Points, in no order, along strands that fork, close into loops and pass close to each other.
Two points are linked if the straight distance between their rows is under 109. Some points are linked to none.
<972>: [-38 -26  13  16  -1  15  10  12 -25 -35  29  23 -19 -14 -28   5 -18   8
 -37  -6 -10  -8  15  -4 -31   8  23  -5  14  26 -15 -36  11  13  18 -23
  -7 -26 -24 -27   5  -4   8 -22  11 -29  -3 -17   1  -5  -1 -10 -28  -9]
<108>: [ -8 -25 -11 -32  25  -7  21  -3 -14  13 -11  12  -2  27  -7   3  -7  -3
  -6 -18   1 -22 -11   8  44  -7  11  -1 -19  -5 -24  -3 -13  23  13  -7
 -35 -16 -25  -6  19  33  30   4 -36  18  19 -35   3   2  -6   6  23   7]
<773>: [ -9  -3   8 -17 -12   6  24  -8 -19   2 -12   6 -11 -21 -15  10  20  -7
 -37  20 -18   6  -5  15  14 -10   3  17 -15  -3 -31 -14  -8  -4  21 -28
  -8 -17 -10   5 -23  27   1 -34 -11 -12 -33   2  24 -18   0 -17   9  10]
<484>: [ 21  10  10   7 -11  -4   0 -23 -15  17 -25  11  14 -24  -9   3   4   1
  11   5   6  29  -7   8  24   1  -7  25  -3  -9   2 -34 -11 -30   5 -10
  43  12  31 -10 -10   6   1 -18  -1   9 -12  17 -10 -20  -8 -11   1  14]
<515>: [-24   3   5 -10 -20   2   1  15  -7   2   4  10 -13  -6 -19   7  -1  -7
 -41  14 -47   4   3  23   2   2   9   8 -22  28 -15  -2  -5   9  -2 -20
  -2 -12   2  24 -14  30   9 -22 -15 -32 -23 -25  33  -5  14 -10   8   7]
<96>: [ 32  13  10 -13 -12 -10  17 -30  -5  15 -26  -5  30 -16  20  -3  -1   1
  32  -9  31   7 -21   1  42   3   3  36  21 -21   7 -21   2 -26  15   5
  33   5  13 -18 -11   3   3  -1  19  22  -5  30 -20 -10 -11  -4   0  16]
<725>: [-26 -37  -3   0   0 -10  28  -7 -11   4  -1 -30  -1  27   7   3  20 -16
  11  11  26   7  12   3 -18 -22 -11   1  -3  11 -13   1  10   2  17   0
 -15   0  -6  15   3   2   3  -3  -6   0  24 -10  -5  -7 -11  42  31 -15]
<154>: [ -1  39   3  15  -7   5 -13  22  18 -13   2  -3   0  -2  13  -8 -10  -9
  13  -7  14  13 -16   0  21  20 -17 -18   9 -24  -3 -16  12 -27 -19  32
  24   2   7   0  17 -21 -24  -4  25 -22 -21  42  10  -5   3  -9  -8 -16]
<975>: [-20   8   7  -1 -13 -22  -7  10  30  -4  -3 -20  -2   6  16  -8  -3  -9
  -3  34 -31  -1  13   3 -26  -1  14 -40  15  11 -16  12   5 -16   5  47
 -19   1  -4  32   3   2 -14 -10  24 -66 -18   3  26  17  12 -10  -2  11]
<497>: [ 14   5   2  -1 -13 -15  12  -4  25  15 -11 -24  29   5  59 -10   3  -2
  39   2  24  -1 -35 -17  17  -1   4  10  30 -12  16 -12  11 -22   6  11
  23   4  17 -12 -10   5   3  10  28   0  -4   5 -20  12  -8  16   1  12]
<275>: [ 26  -7  -4 -11  12 -10  -2 -31  -8  29 -38  -4  12   4  -5   9  -4   4
  11  -8  18   4  -1  13  28 -11 -20  23 -25 -11   7 -10 -14   1  10 -20
   1  15  -3  -6  17  19  25   2 -33  40  31 -11 -14  -4  -3  -1  38  -4]
<784>: [-29  -3   9  10 -15  16  13  11 -19 -29  37  12 -23 -13 -13  11  -8   8
 -41  -2  -7  -1  18   0 -33   6  14  -8  11  25 -19 -19   5 -10  16  -2
  -1 -26 -23  -8 -17   2  -8 -36  20 -40 -29  10  29 -13   0 -11 -25  -3]
<494>: [ -3  36  -3  16 -17   7 -28  -1  12   3  11  -4   0 -17   1  -6 -15   0
   1   4  11  24  -8  13  -9  22 -24  -2  -9 -16  11 -14  -2 -31 -35  17
  41  17  22  -6   0 -25 -24 -16  17 -24 -18  34  15 -10  -2  -5  -7  -7]
<55>: [ -2  -4  12 -19  -6   9  17 -26 -30  -4 -23   2  -4 -31 -13   9  33   2
 -31  22  11   0   6   6   8 -13  -3  37 -10 -26 -18  -9  -7  -4  26 -39
  -8  -5 -19 -11 -30  -3  -1 -28 -10  14 -28  16  15 -33 -11 -22  12   6]
<479>: [  7  -4 -10 -13  23  20 -13  17  13 -32  22  11 -14  16  27  -3  -4  11
   7 -26  20 -30   0 -10  -7   1  29   7   4  22  14  28   4  32 -20   6
 -15 -16 -10 -18   1 -10   4  18 -16  36  23 -15 -30  13  -8  22  -6   2]
<379>: [ 32  19  -8 -24  14  21 -31 -12  11 -15 -19  -4  -1  -3   5  -4 -10  15
  14 -33  29 -18   4  -3   4   0   3  37  -8 -23  37  23   6  19 -18 -25
  -7 -12 -27 -18  -2 -16  23  18  -8  55  19   9 -28  -4   3 -10   6  -9]
<565>: [ 10  13   5   6 -14  -8 -18 -14  -2  19  -9   7   4 -23  -8  -2  -6   6
  -7  11   6  27   0  10   0   4 -29  11 -15 -16   6 -27 -10 -35 -17  -5
  46  17  29  -7  -4  -7  -7 -22   8 -21 -26  24  11 -20  -2 -15  -8   5]
<711>: [ -6   7   2  10 -10 -11 -14  22  31  -4  21 -15  -1  -6  17  -2 -13  12
 -10  20 -44 -17  10  -7 -28   6  33 -40   1  23 -13  13 -10   9   6  33
  -9  -8  -2  13  -6   6 -16  -9  16 -57 -33 -15  31  19  20 -20 -21  23]
<270>: [-13  10  -7 -10 -15   9  18 -23 -21  12  10   1   3  10 -17  17  16 -13
  -3   1  -6  12   3  17   1  12  -5   9   1   6  -4  21 -15 -16  14   2
  12   9  18  12 -37  21 -19  -1   0  19  -5  22  18  -5 -27   6  22  -4]
<842>: [-15 -40   9  10  11 -11 -15  21 -13  -5  35   4 -19   3 -23   8 -28  -8
 -28  -6 -16 -33  -6 -21  -7  -6  23 -12 -14  22 -17  -2  11  47  10 -17
 -23   4 -16 -20 -22  -8  23   3  -2   1  15 -60 -13  20   9  -5 -29  -4]
<527>: [-16   4 -28  27  -1  14  13  16  -1  10  23   2   4  19  -4  13   6   2
  25  16 -40  -7   0 -14  -4  23  30 -18  25  33   6  23 -17  21  13  28
   3  20  38  -2  -4  13 -15  18   2  23 -12 -14  -5  23  -8  17 -16  22]
<476>: [  9 -33  10   0  13 -22  14  -8  -9  32 -23   6  10  -5 -27  -4   0  -7
 -21  18   2  11  10   3  26 -19 -21   1 -33 -21 -18 -34  -9  -3  11 -25
  -4   3  -1   2  29  34  19 -20 -13 -25  -6 -18  11   1  12  -8   4  -1]
<439>: [ -7 -27   5  22  -7   2   6  29  15 -23  27   7   1   0  18 -12 -11  16
  -3 -12 -13 -11  -4 -39 -14   2   7 -28  26   1  -8   0  20  22   6  23
 -27 -13 -24   0   7 -14   9   4  31 -32  -3 -14 -19  25  30  -6 -39   4]
<778>: [ 21   9   0 -12  20  -2   2   3   8   1 -15  -1  17  17  24 -23 -16   3
  27 -32  45  10  -8  -6  17  -5 -16   8  11 -29  26 -17  23 -19 -13 -11
  14  -8   9  -9  52 -18  14  23   0  17  31  20 -23 -16   2  18   0 -22]
<542>: [  4  -1  12 -12  -5  11   2 -35 -58   5 -39  35  10 -30 -45  25  10  12
 -20  -9  -2   3  19  21  27  -2  -4  17 -14   3   3 -39 -15   0  22 -55
  16   8  -1  -6  34   0  37   2 -60  40  17  -4  -7 -25 -24 -16   3   8]
<211>: [ -4  10  19 -18 -12 -12   0   5  42 -14  -5 -30   2   3  37 -23   7  -5
   5  -2  32  -5 -11  -9  -2  -5 -20 -15   2 -33  -5  16  23 -20  -2  10
  -5  -4 -30  20  -6 -29 -10  -7  32 -26  -8  25   9   9  15  -7  -1  -6]
<76>: [ -6  17 -25  42  -1  15 -21  22  12  -6  20   5  -3   6   5   6  -4   3
  11  19 -44   5   3  -5 -16  17  18 -19  16  35   6  15  -3  18 -18  31
  14  16  42   6   3   2 -24   8  -1   1  -6  -6  -6  24   7  10  -8   8]
<827>: [ 15   7  13 -17  15  -2 -21   0  33 -17  -7 -22  -7  -2  27 -19  -1  10
   3   2  26  -5  -9  -2  -9  -5 -11  10 -21 -25   8  12   8 -11 -14 -14
   5  -7 -18   4  -4 -16 -14 -15   2   0  -7   8   3  -5  12  -8  13  -5]
<354>: [  3   2  -5 -20   8  23   0 -26 -26  -6 -14  31   2 -20 -11  21   7  17
   1 -29   4 -11  -1  -1  28  14  21  18   3  -7   9  -3 -16  16  20 -30
   0  -7  -9 -28 -13   6  24  14 -24  58  28 -10 -31 -17 -19 -17  -1  12]
<650>: [  1 -14 -11   7   3   0  28  16  -1  12 -21  10  27   6  -8 -21  13 -17
  12 -16  26  10 -16 -31  39   0 -23   0  27 -48   7 -12  12  -2   2  14
  -2  -5 -11   4  10   0  21  13  26   1   1   9 -27  -4  12   4 -21  -6]
<24>: [-22   8   0   2  -6 -26  11   5  31  16   1 -27  14  20  18 -13  12 -19
  18  28  -3  -7  10 -15 -13   7  -2 -36  30 -10   3  32   3 -11   8  50
 -19  15  -2  31  -7  -2 -24  19  38 -33  -6  11  15  34   4   6  -2  15]
<767>: [-15 -17  13  -7  23   2  20  25 -18 -10   1  27  -3   7 -26 -14 -14  -1
 -14 -21   8   1   8  -1  15  -6   0  -4   1 -21 -23 -29  11  -3  10 -11
 -17 -36 -24 -10  39  15   6  -5   9 -27 -13   4  11 -15   0  -6 -16 -12]
<858>: [ 29  23   6 -12  -5   6   1 -30 -31  -2 -58  -1  12 -11 -29  -3   4   6
  20  -4  33  -2  10  15  13 -11 -13  48   2 -43  17 -15   5  -6  -7 -37
   6   5 -19 -10  30 -36  16   7 -13  40  -5  37   1 -37 -12  -7  21 -15]
<40>: [ 25  20 -19 -11  19   2  -8   4  13   7  -5  20   3  21  15   7 -10  16
  23 -13 -20  -9  -9   1  35  16  24 -12   3  -6  -3  15 -26   8   2  21
  -7   7   4  -1   1  38   2  25  -7  26   1  -3   2  13   6 -19   6  23]
<67>: [ 24  44  -5   4  -6   2 -18   9  19   5  21 -12   1 -29  26  10   6  14
  29   3  -9 -14 -17   1  -1  26  19   6  -1  -1  17  32 -18  -3  -8  27
  12  10   4   4 -41  -3 -53  16  17   8 -28  19  34   6  10 -32 -13  16]
<52>: [ 19  44  -7 -14  -9  11 -20  -8   3  -1   6 -13 -15 -32   1  -2   9  -1
   2  -4  -8   3 -15  23   1  15  -2  36 -20  -3  13  37 -16  -6 -11   5
   1   8 -13  12 -62 -19 -37  -4   7  19 -24  31  29 -18   4 -40   6   3]
<465>: [-10   2  -1  14 -22  -4 -10  -4  14 -14  -2 -33 -25   6  23  -1  11 -16
   9  28  15  18  -2  12 -41 -13 -13   4  -1  18  -5   7  18 -23 -11   9
  -1   5   0  16  -9 -35 -24 -22  12 -21   1  11  -4  -6  -6  26  19 -11]
<416>: [-17   8   3   8  -4  15  16  13 -10 -19  31  16 -10   2  -4   6  -7  -1
 -18  -5 -12  -5  10   0 -12  11  17 -17   8   6 -18  -4  -4 -10  12  20
   5 -11   0  -1 -13  12 -19 -18  21 -22 -31  21  23  -2  -3  -3 -17   2]
<891>: [ 25  11   3 -20  -4 -17 -15 -32   6  31   3 -13   5  -7   7  24  13  18
  12  11 -14  -7  -1  19   7   7  10   9 -16  21   5  25 -35   1   4   1
  21  30  20   2 -42  29 -14  20 -10  26  -5  -9  27  10 -10 -26  13  26]
<586>: [  4 -26  12  36  -4  -7 -15  18  16 -30  29   5  -7  -4   5 -17 -30  12
 -21  -1 -22  -5  10 -15 -39  -7  -8 -38  12  19  -8  -3  17  19 -12  26
 -19  -2 -11   4  31 -22  -2  -9  23 -43  12  -3 -15  30  29  -1 -31 -18]
<728>: [  8  -3  -4  29   4  -6 -14  14  14  15  -6  -4  -2   3 -23 -11  -2 -24
 -16  20 -12  33  10  -2 -19 -15 -36 -10 -19 -10   7  -4  15  -1 -32  -7
  -7   9  12  18  23 -10  -1  -7  -3 -28  18 -12 -10   0  28  11  14 -29]
<939>: [-12   1   8   1 -13 -14 -25  25  20  -1  16  -6 -10  -9   1   3 -18   1
 -32  20 -57 -13  10  10 -24   2  29 -18 -21  42 -12   8  -6  24  -6   2
  -4  -6  -3  17 -19  19   0 -14  -6 -53 -21 -37  37   8  30 -22 -14  15]
<441>: [  8  -5  -9 -27   6  -1  -2 -18 -11  15 -32   1  -7   9  -4  19  -4   2
  -1 -14  -1 -17  -7  19  40 -14   1   7 -38   1 -10  -1 -16  17  13 -26
 -23   4 -19   5  12  29  35   7 -54  50  37 -35 -10   5 -11  -6  39   3]
<702>: [ -4 -25 -19  -8   6  -3  30  -2  -9  31   6  17  30  18  -2 -13   9  -8
  18 -31  34   4  -6 -23  31  16 -17   1  31 -33  16   7  -9   3   0  36
  -1   5   3   0   0   6  18  26  25  17   8   6 -19  15  -3  19 -32   4]
<755>: [-31 -14  -3  10  -2  15  16  11 -30 -15  12  14 -11  24 -26   8   1  -3
 -12   2 -16  13   4  15 -17  -9   1  -4   5  53 -18 -14   2   4  -3 -12
   2 -10  18   6  26  10   4   4 -30   4  20 -19  -4 -11 -26  38  10 -19]
<176>: [ -6 -12  -7  21 -15   9  22  29  12 -15   5   9  13   1  18 -20  10   1
   9 -20   8   7 -13 -42  11  -3 -14 -17  36 -22  -1  -8  24   3   1  19
 -14  -8 -13   5   9 -13  18   6  36 -17  -3  -1 -33  15  19   4 -34  -3]
<649>: [ 12   1 -13 -25  19 -17   6  -4  15  30   2   5   9  25  -6   4  -3   5
   4   9 -37 -22  -3   8  32  10  28 -32  -3  10 -10  22 -35  18  14  19
 -10  11  11   2   0  52   4  21 -14   0  -9 -15  28  25  -5 -19   5  37]
<189>: [  5   8   5 -13  -2  17 -14 -41 -44  -2 -32  33   6 -43 -33  26   9  13
 -15 -16  -5 -14   8   8  26  14  14  21  -2   3  11 -23 -15  21  27 -53
  14   9  -8 -21  -6 -18  46  13 -47  63  33 -13 -33 -17 -24 -28  -1  17]
<819>: [-16  -4   7  -1  18  15  17  27 -15 -29  12  24   0  13  -3 -14  -4   3
  10 -27  27   7   5  -4   4  -1  -1 -17  17  -6  -8 -22  15  -9  -4   9
   3 -28  -3  -7  41 -11 -10   5   7  -5   4  20  -7 -23  -4  15 -22 -15]
<802>: [  9 -42  14  33  -1 -31 -12  -2  27  -7  26 -11   1   4  29  -7 -17  11
 -17  14  -6  -7   4 -27 -41 -18 -13 -47  11  23   3   3  25  13 -13  16
 -17  10  20  -5  36 -26   9   0  13 -39  28 -21 -26  39  16  14 -19 -17]
<789>: [ 15 -32  -4   3   0  14  -7   9   3  -8  -4  -5  18 -20   7  -5  16   1
   0 -18  33 -16  -2 -41  -7  -7  -5  20   8 -25  32  -2  18  26   0 -30
   1  -3 -11 -25 -17 -31  40  14   5  22  13 -23 -49  -3  10  14 -25   1]
<100>: [ 10   2   8  -7  -9   5  20 -22 -36   2 -50   5  20 -21 -30  -1  28  -9
  -2  16  32   0   9   0  28 -19 -20  41   9 -47  -5 -22   9  -9  12 -26
   6   0 -16 -10   4 -24  13  -6  -1  18 -20  34   3 -35 -13 -11   8  -8]
<247>: [  1   3  -5  30  -2  -1 -33  12  14  -3  14  -1 -12   4   6  11   0  -3
  -8  24 -36  11   2   1 -29   0   3 -10  -7  41   6  10   3  12 -25   2
  13  12  34   2  -3   0  -9  -3 -19  -8   4 -25  -7  13   2  20   9   1]
<118>: [-11 -16  -3  17  10   1  12  20  -5 -25  16  12   3  27  17 -17  -9   7
  19  -3  11   8   3  -2 -23 -12  -1 -30  29  33  -7 -16  14  -3 -14  29
   7  -5  27  -2  49 -21 -15  12  10  -5  19  14 -20   0  -6  37 -20 -24]
<546>: [-24 -27  15  -5   4   7  28 -10 -52   0  15  28   5 -16 -68   6  13  -7
 -20 -16  16   5  30   2  -2   4 -13  -4   1 -15  -1 -25  -4   1  21 -25
  12  -9  -4 -12   4  -4  15   0   2  -2  -6  13   3 -26 -17   4 -30  -4]
<79>: [ -3   8  17  -2 -32 -19 -20  -2  43 -19  -4 -48 -19  -9  49 -12   9 -10
  13  18  17  11 -12  -4 -33 -11 -22 -12   3 -12   2  25  33 -25  -8  20
 -14   6 -25  26 -12 -56 -17 -13  23 -42   3  16   3  12  14  -1   4  -4]
<882>: [ 15  15  -4 -22 -11  -6  -1 -55 -13  30   0  -8  10   7  -6  21   0  10
  15  -7   9   7   5  29  11  13  -3  26  -5   8  10  22 -25 -16  14   1
  23  26  16  -1 -28  30  -9  14  -2  43  12  26  10   8 -28  -5  26   9]
<356>: [ -3 -15  -5 -10  31   5  19  11 -40  13 -18  36   8  11 -50  -9  -7  -2
   0 -30  17   7  16  -3  32  -6 -16   2  -7 -30  -2 -20  -2   5   5 -21
 -21 -24 -17  -9  56   5  21  19 -18  10  20   2   1 -24  -7   1  -9 -19]
<273>: [ -7   9  -1   2  -9   4 -10 -22  -5  -5  -8 -29 -19   8  -4   2   8  -9
   7   9  20  24  -2  23 -36  -6 -16  27 -20  11  12   3   5 -23 -20 -22
  16   4   4   7  -6 -18 -15 -15 -16   8   6  13   0 -19 -21  27  32 -20]
<926>: [  2  14  -7  -1   1  -8  -1   2  22  15  10 -19  14  11   2  -5   6 -14
  26   3  11   3  -4  -8  -9  13 -11   3   8 -18  16  39  -5  -4 -13  27
  -4  19  -2  19 -28   1 -22  22  30   5   4  11   4  23   6   8   9  -3]
<808>: [ 11  29  -3  -1   2  16 -19  20  30 -28  21 -11  -9  -1  47  -1   3   7
  25   1   0 -22 -14  -7 -24  14  34  -1   6  18  13  33   0   6  -8  20
   2  -8  -5  -1 -21 -15 -43   3   1  10 -17  11  13  12   6   2  -4   8]
<894>: [ -2   5   0 -28  -6   1  42  -6  -2  -2  -8 -20   0  -5  15   4  38 -23
  -1   8   0 -12  -5  -7  10 -11  13  20   5 -17 -18  27  -5  -5  28   8
 -35 -14 -21  10 -52  12 -15  -4  16   5 -11   6  11 -13   0  -5  14   5]
<47>: [-22 -14 -13  22   8 -22  13   3  17  18  -5 -20  10  37  20  -8  -1  -2
   9  38 -19   5  14   0 -21 -13   4 -40  26  27  -8   1   2  -2   8  34
   1  10  37   4  29  11 -10  11   6 -24   3 -15   1  19 -15  31  15  14]
<940>: [-15 -41  21  25   4  -2  -3  17 -21 -18  23   9 -15 -19 -29   3 -33   8
 -36 -10  -7 -13  16 -27 -23   2   5  -9  -3   5  -6 -30  19  28  17 -36
 -10  -6 -29 -28   7 -17  26 -12  11 -29   4 -35 -14   4  17 -16 -32 -16]
<732>: [-19 -44  -2  21   9  -2  15  19 -19 -12  19  15  -7  25  -6  -4 -11   2
   1   1  -7   3   1  -9 -13 -11   6 -23  23  43 -15  -7   5  23  -1  19
 -19  -6  17 -10  32 -12   7   6  -6  -1  19 -23 -23  11  -4  40 -12 -11]
<556>: [  2  27  -3 -23 -11   2  18 -21  -2   6  -9 -17  -6  -7   5   4  22 -22
   5   9  -2   5 -13  20  13   2   0  34  -5  -7  -9  30  -7 -26  11   7
 -10   1  -2  11 -55   2 -29 -10   9  14 -18  29  23 -17  -9 -15  21   1]
<604>: [ 35  17 -11  18  11   4 -50   2  18   5  21  -6  -6  -6 -14   2 -11  -5
  12 -20  -8   3  -1  -6 -16  15  -2   6 -24  -2  37  32   4  26 -33  -4
   6  15   7  -8 -20  -7  -9  19  -7  37  22  -4 -18  17   9  -5   2 -12]
<749>: [  7 -16   9 -20  12 -13   4  -4 -12  33   2  32   7  10 -30  10 -25   6
 -33  -7 -17   2  11  24  29  -1  -8 -15 -28   7 -15 -27 -19  -5   1 -16
   8  -2  15  -2  37  53  26  -7 -22 -16  -4 -13  28   8  -1 -12  -6   1]
<206>: [ 13  13   4   2 -22 -20   1  11  51   5  -4 -31  24  -1  72 -10  12   7
  38   6  13 -16 -31 -25   1  -2   3 -11  31 -13  13  17  13 -12  -7  14
   5   3   8   4 -18  -5 -15  24  32 -15  -8  -1  -9  33   6   1 -11  15]
<931>: [-11 -46   5  25  -3 -31   1 -10  15   6  13 -26  -1  18  22   9  -9  12
  -5  28 -13 -10  10 -21 -43 -18  -1 -47  13  32 -11  -5   8   5   9  20
  -7  17  22  -1  25  -5  11  -1  16 -39  11 -32 -12  31  -1  21  -6  10]
<510>: [-18 -24   0  -9 -13  -9  45  -5  -5   3  -3 -25  -2  11  23   7  30 -25
   3  17  13  -3   4  -9  -2 -19  -3  -1   9 -12 -24   2  12 -17  38  17
 -25 -10 -16  14 -20  15   2 -12  23 -15  -6   3   7  -6  -4  20  12   5]
<95>: [ -9 -14 -11   9  11  -8   5   2   6  11  -6 -17   5  34  16  -3   3 -11
  22   8   6  13   2   7  -6 -16  -8  -7   4  14  -2   4   8  -3  -5  17
  -2   6  17  11  16   8  -5  10  -7   6  25 -10 -11   4 -11  35  39  -9]
<714>: [  5   2   0  24  -4  -2  -9   8  21   4   1 -16  -1   8 -21 -20   0 -22
   0   7  14  25   4  -7 -27  -9 -44 -14  -3 -28  11  -2  26 -10 -35   8
   1  11  -1  15  28 -39  -8   9  15 -23  22  16 -13   1  22   7   8 -37]
<396>: [ -9  23  -5   0  -8  19 -36   0   2 -17  -1  -9 -38 -14 -10   1   9  -6
 -20   8 -11  17   1  27 -34  -2 -13  32 -35  17  12  18   3   0 -33 -25
   1  -6  -7  19 -22 -28 -13 -27 -38   4 -11   6   9 -15  -2   6  24  -9]
<657>: [ 38  38  -4 -17  -3  13 -21 -31  -5  -8 -33 -12   0  -7 -20  -9 -20  16
  18 -22  30  -5   1  18   2   0  -2  51  -4 -39  39  12   5   2 -22 -28
  -1  -4 -28 -16   4 -34  16  11   6  52   6  36 -16 -19  -2 -15  23 -14]
<493>: [-32 -14  16   7  -2  16  15  11 -34 -26   9  24 -20  -2 -25  10   0   4
 -29   1  -7   6   3  12 -18  -4  16   0  -3  48 -18 -49   3  -5   6 -44
   8 -26  -2 -12  25  10  14 -25 -27 -21  -3 -21   8 -18 -15  15 -17 -12]
<742>: [ 10 -21   3   0  25  -1  12 -14 -45  21 -20  34  18 -12 -47   6  -6   2
  -7 -24  10   8  16   0  35   0 -12   1 -15 -14   9 -34 -12   8  16 -32
   3   6   6 -16  46  -1  42   8 -41  25  25 -15 -16 -21  -1   0 -12  -2]
<135>: [ -2  26  -6  -6   7   7  12  12   0   2   1  18   2  12  10   1  -3  -6
  10   1  -3   1  -5   9  28  11   9 -20  13 -11 -18 -14  -5 -29   4  30
  17  -9  17   2  11  29 -18  -7  13  -8 -27  35  20  -2 -14  -3   0   6]
<310>: [  1  18  -8 -12   6  19   5  16  16 -32   6  -4  -2  17  46 -10   3   7
  24 -17  27 -19 -12  -6  -2   1  23  16  25   6   9  17  14   1  -9  14
  -1 -16  -5  -6  -2  -7 -11  10   9  25   8  11 -21   4 -10  21   7  -2]
<449>: [ 20 -16   7  -7  18 -29   1 -26   8  42 -29 -16  18  -2  -4  -4   4  -1
  -5  16  20  15   8  10  22 -17 -35   8 -28 -26  -1 -20 -11 -16  -3  -9
   7  17   9   3  18  25   8  -3 -12  -5  12  -6   5   2   0  -5  25  -2]
<104>: [ 17  32 -12  -5   8  19   0  10  -1  -8  -4  30  -3  -6   1   5  -4  12
  10 -12 -22   5 -10   2  35  17  17   2   3 -12  -9  -7 -14  -3   0   8
  11  -7   3  -5  -8  28  -8  -2  -1  22 -12  14   3 -10   5 -26  -2  12]
<244>: [  6  37  -4 -11   3  12 -57   7  19  -1   3  -2 -28 -22  -1  -5 -11  10
 -22   0 -17   5   3  35 -18   4 -13  19 -46  11  22  23 -11   5 -38 -10
  10  -3 -12  19 -17 -15 -14 -19 -33  -2 -11   4  27 -12  16 -18  13   0]
<653>: [ 16  20   8  -9  11 -15 -44   4  41   2   1 -20  -7 -22  29 -13  -5  13
  -3  11  -3   4  -7   6 -15   0  -7  -4 -30 -12  11  17 -10 -12 -27   6
   6   1  -3  12 -17 -13 -24 -13  -6 -24 -18  -2  23   0  15 -22   6   6]
<444>: [ -3 -32   5 -19  19  -6  10  -3  -2  10  10  -1   3  12 -17   2   1  -1
  -9  -9   8 -15   3  -8  16  -4   0  -3 -18  -9 -12  16 -14  19  14  -6
 -20   7 -19   2 -21  24  15   3  -1  10   5 -27   3   5   3   1  10   6]
<504>: [  3  28 -13  -4   8  28  -9  -7 -23 -22  -4  39  -6  -9  -9  17  -4  16
   8 -31  -4   9   0   5  20  25  18  10   9  -9  11  -7 -11  -2   3 -12
  10  -9   2 -15  -1   9   4  10 -14  45  14  10 -22 -15  -9 -14  -1   1]
<625>: [ -4   4  -1  15  -2  -4 -20  10  12  20  -2   9  -5  -3 -12   3  -8  -8
 -26  22 -38  15   2   7  -7  -4 -21  -2 -27  20   2  -7  -8   2 -28 -12
   9  10  25  17   4  18   9 -11 -18 -28  -2 -30  10   2  20   3  11  -3]
<480>: [  1  18 -21  13 -15  11  28  11  11  10  16  -7  12   3  29  13  17   1
  48   6 -16 -23 -17 -28   0  17  39   4  36  11  12  21  -8   1  22  23
   2  14  28  -5 -27   6 -27  23  17  20 -18   1  -1  17  -5  10 -10  24]
<271>: [-35 -29   2   5  -7   1   7  12 -17 -15  35  -5 -20  11 -24  13  -6 -10
 -27   7 -38 -29  -4  -2 -17  -4  30 -15   2  47 -24  20   3  39  18 -10
 -27   3  -9   0 -37   7  10   3  -5  -6   6 -48  10  17  -1   2  -8   5]

A piece is all that can be reached along the links. How many separate loops has the piece of each point below (a circle has one, a figure eight two, a Y none), and how many tips (points with one link)?
<270> -> loops 0, tips 3
<728> -> loops 0, tips 4
<189> -> loops 1, tips 3
<211> -> loops 1, tips 0
<108> -> loops 0, tips 2

A fork is a point with three links, a tip a point with one. Leave the first point through the second and follow the links. Name the first fork or tip that comes.
<189>; <542> -> <972>
<356>; <742> -> <104>
<47>; <931> -> <702>
<154>; <494> -> <206>
<206>; <497> -> <135>
<439>; <586> -> <556>
